A landscape with many valleys, sampled at points; each row gives a point and its height.
From any point a ball rolls to the lowest of the 6 points nearest to it. It stops when none of these is lower. Distance is the straight distance between rows; heights are no part of it.
Z516 height 27.4: [150 138 146  86 102 156 119 185 136 151 133 100 174 149 118 136 123 136
 114 162 132 111 138 187]
Z257 height 72.3: [135 166 134  92 119 112 184 127 129 172 145 137  87 167 148 110 142  93
 123 100 153 130 169 188]
Z616 height 44.3: [117 116  97 219 124 140 129 107 156 113 117 157 137 114 109 173 130 137
 125 138  86 119 114  62]
Z610 height 39.4: [134 129 141 121 135 114  92 139 133 119 153 107 178 135 112 117 139 128
 163 150  84 170 122 131]
Z171 height 39.3: [126 121 142  96 111 125 137 123  90 130 107 116 117 130 105  97 112 163
 102 156 189 113 138 148]
Z682 height 16.9: [ 91  93 136 173 163  85  88  81 105  82 147 130 133 102 122  80 113 173
 150 127  91 178 104  78]
Z593 height 41.7: [159 138  89 140 142 146 116 148 157 150 134 164 159 137 150 173 160  52
 155  99  65 163 138 104]
Z10 height 73.4: [149 152 125 114 123  96 182 126 120 142 114 149  98 146 147  98 115 116
 126 100 158 117 149 153]
Z679 height 87.6: [157 160 116 134  97 138 188 147 162 191 105 172  82 169 155 178 109 116
 105 104 187 104 148 154]
Z515 height 36.5: [122 147 124 110 153 129  91 108 127 130 146 134 129 132 166 160 148  75
 195  90  74 152 124 124]
Z361 height 31.7: [114 137 134  90 134 126 166 145  99 137 148 112 136 159  98  37 119 149
 127 130 191 130 128 149]
Z536 height 62.5: [127 114 117 117  83 157 119 147 164 193 106  99 175 163 116  90  78 178
  82 147 235 123 133  96]
Z910 height 56.0: [119 117 140  95  84 140 132 121 117 158 107  93 137 157 110  75  76 174
  73 155 244 123 125 110]
Z884 height 40.8: [127 157 129 139 123 128  76 134 132 116 141 130 155 141 136 147 146 103
 173 112  57 168 103 114]
Z423 height 67.8: [135 150 124 103  86 140 172 146 129 160 118 128 106 176 120  92  98 161
 101 106 180 119 126 135]
Z149 height 27.5: [136 145 126 164 139 121  92 129 179 102 148 126 141  97 133 210 156  89
 153 146  53 139 110 105]
Z287 height 55.6: [128 122 101 159 132 138 123 138 157 146 116 152 157 135 114 138 144 121
 131 107  69 167 117 106]
Z65 height 72.6: [133 123  88 179 116 139 187 118 149 144  86 203 106 147 139 126 146 104
 143  58 104 126 117  94]
Z548 height 26.8: [141 129 180 131 146 116  93 154 137 103 149  85 156  94  98 156 126 150
 117 189 118 134 123 146]
Z26 height 60.0: [135 125 106 158 120 149 128 134 157 139  98 147 133 144 136 166 115 139
 101 126 102 125 118 125]
Z897 height 35.4: [150 144 136  77 136 122 116 153 117 131 147  98 131 103 162 185 151  74
 137 150  95  86 117 178]
Z716 height 20.5: [ 90 116 107 160 152 102  95  82 125  77 135 167 107  94 130 152 139 119
 157 106  78 119 120  90]
Z16 height 72.2: [136 147  87 200 122 136 189  88 174 153  88 201  62 135 146 173 151 100
 131  62 116  75 157 118]
Z280 height 43.6: [ 99  65 108 196 148 127 143  43  80  69 133 146  86  66 124 102 109 175
 127 115 149 121 125  31]
Z82 height 35.3: [109 126 169 127 141 104  92 130 133  99 137 118 194 150 108  86 143 153
 157 161  85 194 122 113]
Z983 height 58.3: [128 166 118  75 104 127 159 148 132 168 135 116 102 176 120  94 134 106
 109 116 175 134 158 181]
Z311 height 44.4: [141 136 134 143 116 133 113 137 178 136 139 135 159 123 122 219 138 117
 101 164  85 139 103 134]
Z448 height 35.5: [117  92 125 148 163 124 135  86 121 128 117 165 113 111 111  58 112 175
 133  98 138 127 113  75]
Z570 height 42.6: [104  70  93 190 140 128 147  73 138 129 109 162 113 120  89  79  99 169
 125  94 152 138  97  44]
Z69 height 63.5: [165 162 108 103 125 139 178 140 123 162 105 168 120 162 144 112 154  75
 140  94 120 116 151 159]
Z62 height 33.4: [137 139 150 117 112 140 103 172 155 151 142  99 169 147 104 139 137 171
 113 179 108 157 117 157]
Z255 height 51.7: [122 123 121 137 131 111 181 104 109 119 100 154  88 113 144 129 118 106
 147  89 134  85 135 127]
Z881 height 13.8: [ 87 104 143 165 157  81  62 109 114  53 160 104 142  80 130 121 139 149
 171 161 102 180 134 101]
Z614 height 39.9: [142 137 152 104 131 136 112 158 149 115 142 106 153 122 118 176 144 107
 121 152  84 115 108 154]
Z314 height 44.0: [128 178 119  64 118 141 147 169 115 151 131 101 113 142 163 131 138  86
  90 131 152  93 166 204]
Z955 height 63.6: [132 107 114 149 115 145 127 140 152 151  84 138 109 140 142 179 103 151
  84 141 160  70 114 124]
Z430 height 50.7: [148 139 105 128 117 170 121 165 133 177 125 158 159 180 117 122 135  97
 126 108 111 146 147 148]
Z354 height 34.3: [129  95 156 121 123 140 127 137 113 130 132 111 151 129 101  88 125 155
 114 178 153 156 133 135]
Z712 height 50.9: [178 163 106  96  91 160 127 187 158 174 131 135 140 182 139 160 147 107
 104 119 170 121 140 162]
Z885 height 37.5: [141 124 156 138  91 147 107 168 139 153 117  99 152 123 104 159  91 185
  56 188 215 116 102 128]
Z676 height 29.2: [133 132 137 118 101 155 105 174 117 142 144  84 163 158 117  87 107 177
  76 188 183 130 128 152]
Z564 height 40.1: [114 123 107 196 158 116 158  51 117  88  96 177  72  84 128 134 102 129
 135  86 110  91 120  87]
Z589 height 26.4: [149 162 129  60 142 136 115 165 108 133 151  82 144 134 140 115 145  92
 153 142 114 110 141 183]
Z561 height 46.8: [150 121 109 143  79 169 109 150 168 168 114 126 136 161 122 128  94 150
  86 148 162 114 107 137]
Z864 height 45.7: [129 127 162  93 122 115 106 117  98  89 129 125  96  95 175 144 136 105
 159 129 122  92 117 160]
Z929 height 26.3: [110 111 165 109 150 116  97 122  68 102 169 107 163 116 106  71 132 178
 161 155 130 168 131 123]
Z223 height 48.2: [177 160 123  95 138 152 108 193 156 169 143 137 168 163 133 211 164  75
 137 122  95 149 136 152]
Z186 height 72.9: [182 175 109 101  65 147 161 166 158 179  99 106 104 153 167 187 107 118
  76 125 207  78 131 160]
Z797 height 55.7: [122 157 148  87 104  96 182 106 110 149 143 119  70 160 122  72  93 123
  90  99 215 114 144 167]
Z386 height 25.8: [122 116 148  77 135 122 134 143  74 113 166  76 127 113 120 110 129 145
 110 154 151  99 154 172]
Z863 height 31.6: [133 126 108 158 135 149 127 109 143 147 116 157 114 125 160 186 155  60
 163  73  66 136 143 104]
Z692 height 41.0: [154 138 142 103 109 145 112 179 173 137 158  87 158 134 113 200 128 134
  90 177 125 100 102 161]
Z944 height 70.5: [138 121 105 136  88 153 172 139 156 182  88 160 101 158 132  84 105 132
 118  93 175 130 123 109]
Z989 height 25.7: [106 132 151  83 100 151  94 161 121 124 181  64 186 150  60  67 131 167
 101 198 138 165 148 181]
Z765 height 32.2: [110 143 115 140 156 109 101  81  96  78 140 132 100 105 161 147 135 108
 191 106  89 104 131 102]
Z729 height 55.1: [129 131 170  93 132  93 175  97  71 117 128 119  69  96 121 121 106 137
 109 118 212  84 170 162]
Z598 height 49.3: [106  66 112 207 137 146 153 100 133 121 107 164  93  77  91 134  91 171
 100 147 164 122 115  63]
Z980 height 41.5: [118  91 137 123 141 114 140 109  82  98 109 119  93 107 127 110 114 147
 113 128 169  91 133 118]
Z993 height 18.3: [107 115 153 196 144  85  82 108 157  48 148 110 128  76 127 123 137 161
 152 157  82 189 127  68]
Z72 height 14.9: [149 140 161  65 136 123 108 174 114 114 167  81 151 126 124 135 137 120
 103 197 134  79 140 191]
Z535 height 34.1: [116 106 140 151 136 126 123 111 120 108 113 119 138 108 104 114 112 181
 124 145 125 140 117  97]
Z988 height 28.4: [114 122 136 205 128 120  93 158 182  83 119 114 169 101  78 133 163 154
 141 161  80 215 109  65]
Z837 height 50.4: [130 125 115 113 124 135 133 136 133 152 127 125 162 148 114 110 147 122
 136 141  91 142 129 135]
Z38 height 49.6: [117 139 117  93 154 112 118 117 103 133 131 119 133 143 142 100 165  89
 155 103  88 136 122 129]
Z559 height 64.2: [129 165 126 102 123 124 202 104 125 173 134 167 101 170 134  75 112 121
 124  76 175 129 143 145]
Z788 height 32.0: [139 142 133 112 149 136  90 123 148 124 137 126 122  94 178 206 136  57
 168 126  49 118 110 121]
Z813 height 52.7: [134 132  95 117 141 120 146 115 113 148 106 159 122 127 159 117 145  87
 160  82  87 114 137 135]
Z98 height 34.2: [120 126 148 175 109 128 108 171 193 121 111 105 169 127  75 139 140 159
 103 171  99 189 112 114]
Z724 height 74.1: [172 125 100 133 111 141 186 128 151 191 100 196  97 163 147 136 130 112
 136  64 141 147 131 119]
Z657 height 37.6: [158 161 114  65 125 163 116 172 136 171 160 110 160 186 110 127 166  86
 112 123 121 134 161 186]
Z982 height 48.0: [ 99 101 107 201 118 141 122  94 163 117 113 147 145 125  84 107 134 154
 130 141 103 174 101  58]
Z23 height 66.7: [174 134 116 124 125 157 139 155 148 153 113 127 123 137 127 174 120 112
 122 113 132  95 124 164]
Z932 height 47.2: [152 158 125  95 124 125 142 142 116 139 139 125 110 142 157 135 157  71
 155 100  92 119 158 174]
Z15 height 19.5: [117 117 176 108 150  98  72 132  88  83 166  90 148  78 129 129 158 148
 129 187 111 138 127 124]
Z521 height 48.6: [135 101 150 135 114 136 112 137 122 144  98 124 123 102 100 138 100 167
  81 166 185  98 122 120]
Z805 height 27.9: [ 93  82 131 131 176 117 125  71  84  85 144 137 130 113 122  62 123 174
 157 119 145 143 126  80]
Z279 height 28.1: [101 123 133 181 134 114  88 112 133  87 135 133 155 120 110 119 142 134
 154 124  67 183 116  95]
Z730 height 39.0: [142 158 134  97 159 125  97 159 103 133 151 108 136 118 172 154 164  50
 167 127  93 134 127 149]
Z372 height 24.3: [134 133 171  92 109 126  91 165 127 139 147  61 176 128  97 111 128 168
 101 207 153 126 135 172]
Z55 height 57.8: [124 137 141  92 148 108 156 104  85 101 107 121  96 116 161 119 148  95
 157  97 125  96 144 166]
Z394 height 19.1: [108 104 138 128 133 140 137 113  90 129 119 125 146 131 104  51  94 169
 104 125 174 140 132 108]
Z20 height 54.4: [133 127 115 140 119 129 120 128 135 137 105 136 108 118 153 191 143  79
 129 121  82  86 107 149]
Z654 height 38.0: [117 126 130 134 156 110  86 114  80  82 148 123 141 110 141 118 140 138
 176 108  88 150 125 128]
Z746 height 21.3: [120  99 127 163 143 115 111  74  96  81 115 145 107  85 140 138 129 145
 131 127 111 127 128  86]
Z425 height 15.7: [107 111 126 125 163 108 164  91  85  95 129 154 110 107 140  51 122 123
 143  87 136 113 123 112]
Z825 height 37.4: [116 144 106 211 146 114 114 136 208  94 131 141 147 104 103 172 154 127
 143 156  71 161 109  75]
Z562 height 12.1: [141 160 107 166 143 129 113 137 177 129 151 135 138 116 149 223 152  58
 156 125  55 156  98  80]
Z959 height 45.9: [ 87 144 131 116 160 112  61 100 106  95 174 129 134 119 152 122 150 100
 211  97  71 172 128 114]
Z919 height 6.6: [133 142  80 146 159 147 115 104 136 139 131 173 119 134 161 163 166  47
 183  73  44 150 144  93]
Z93 height 43.1: [128 137 150  80 118 117 179 117  91 129 128 102  95 132 104  62  82 154
  92 133 242 118 153 124]
Z766 height 72.4: [162 167 123 100 107 121 184 131 115 161 113 148  82 131 157 171 130  92
 107 116 175  74 131 189]
Z273 height 13.6: [161 152 105 115 114 175 112 171 170 171 141 105 151 132 158 237 147  93
 107 115 118  60 104 168]
Z43 height 36.4: [123  74 164 124 109 103 118 132  88 113 146  90 129 106 119 121 105 182
  99 189 146 142 130 127]
Z91 height 44.8: [ 96 116 128 114 160 121 115 111 104 103 164 135 155 137 127  99 145 129
 179 106  79 163 135 113]
Z288 height 41.6: [108  98 122 142 121 120 127  89 142 107 105 141 126 109 122 157 123 132
 125 130 102 101 120 130]
Z76 height 43.3: [109  93 107 161 152 152 145  93 133 145  96 162 131 142 106  75  99 156
 143  99 115 158 112  96]
Z646 height 40.0: [ 94 123 108 139 186  98 171  62 105  82 116 181  90 119 133  71 128 134
 173  70 114 135 123 100]
Z853 height 43.9: [107 102 125 154 110 152 112 134 165 153  97 133 158 130  96 109  96 175
  87 157 152 116  95  95]
Z432 height 82.2: [133 134 126  96  86 125 184 151 124 150  86 118  93 142 140 138  89 140
  90 113 206  61 134 166]
Z451 height 39.7: [ 99 147  89 125 154 108 117  96 122 103 140 171 101 118 177 110 143  73
 202  55  69 163 146 107]
Z89 height 58.9: [132 135  86 164 116 148 162 131 165 145  74 164  94 130 145 208 138  95
 119  92 101  91 128 122]
Z876 height 2.3: [ 94  89 124 168 163 100  97  72  95  48 165 140 103  75 134 125 127 154
 171 133 106 158 135  94]
Z473 height 61.5: [120 157 162  60 113 106 187 141  98 132 143 120  80 130 140 111 122 106
 100 105 186  89 175 215]
Z609 height 39.2: [112 116 140 114 128 127 135 123 107 138  98 126 132 137 120  84 122 147
 138 119 131 109 111 139]
Z663 height 22.3: [130 130 145  72 122 141 109 175 118 132 176  86 157 153 117  64 136 146
 108 170 157 125 147 186]
Z954 height 27.8: [116  68 149 124 154  93 109 105  68  89 146 105 108  89 149 112 119 164
 129 161 125 112 131 118]
Z197 height 64.1: [154 159 115 122  67 154 157 159 169 183 107 115 132 205 145 126  89 144
  86 125 221 101 129 130]
Z727 height 26.0: [131 121 160 171 122 100  86 140 163  70 109 108 143  97 111 147 149 147
 118 158  98 171 119  95]
Z994 height 37.3: [113  88 142 133 165 110 157  71  66 110 119 128  89  72 137  91 101 149
 117 121 167 125 122  99]
Z634 height 35.2: [139 137 147 113  94 155 107 187 173 152 131  76 172 142 103 139  99 178
  80 169 178 138 108 146]

For each start below, name the point where the ball stops.
Z944 => Z72
Z559 => Z394
Z724 => Z72
Z82 => Z876
Z197 => Z72
Z614 => Z876
Z55 => Z876

Call two points neighbours if one is among the 6 nearest of the other. Go from one point of each pair to the other, from neighbour to neighbour, staying as low as possible. Name the highest point that can't be avoided.
Z72 and Z273 => Z897
Z72 and Z876 => Z548
Z876 and Z425 => Z805
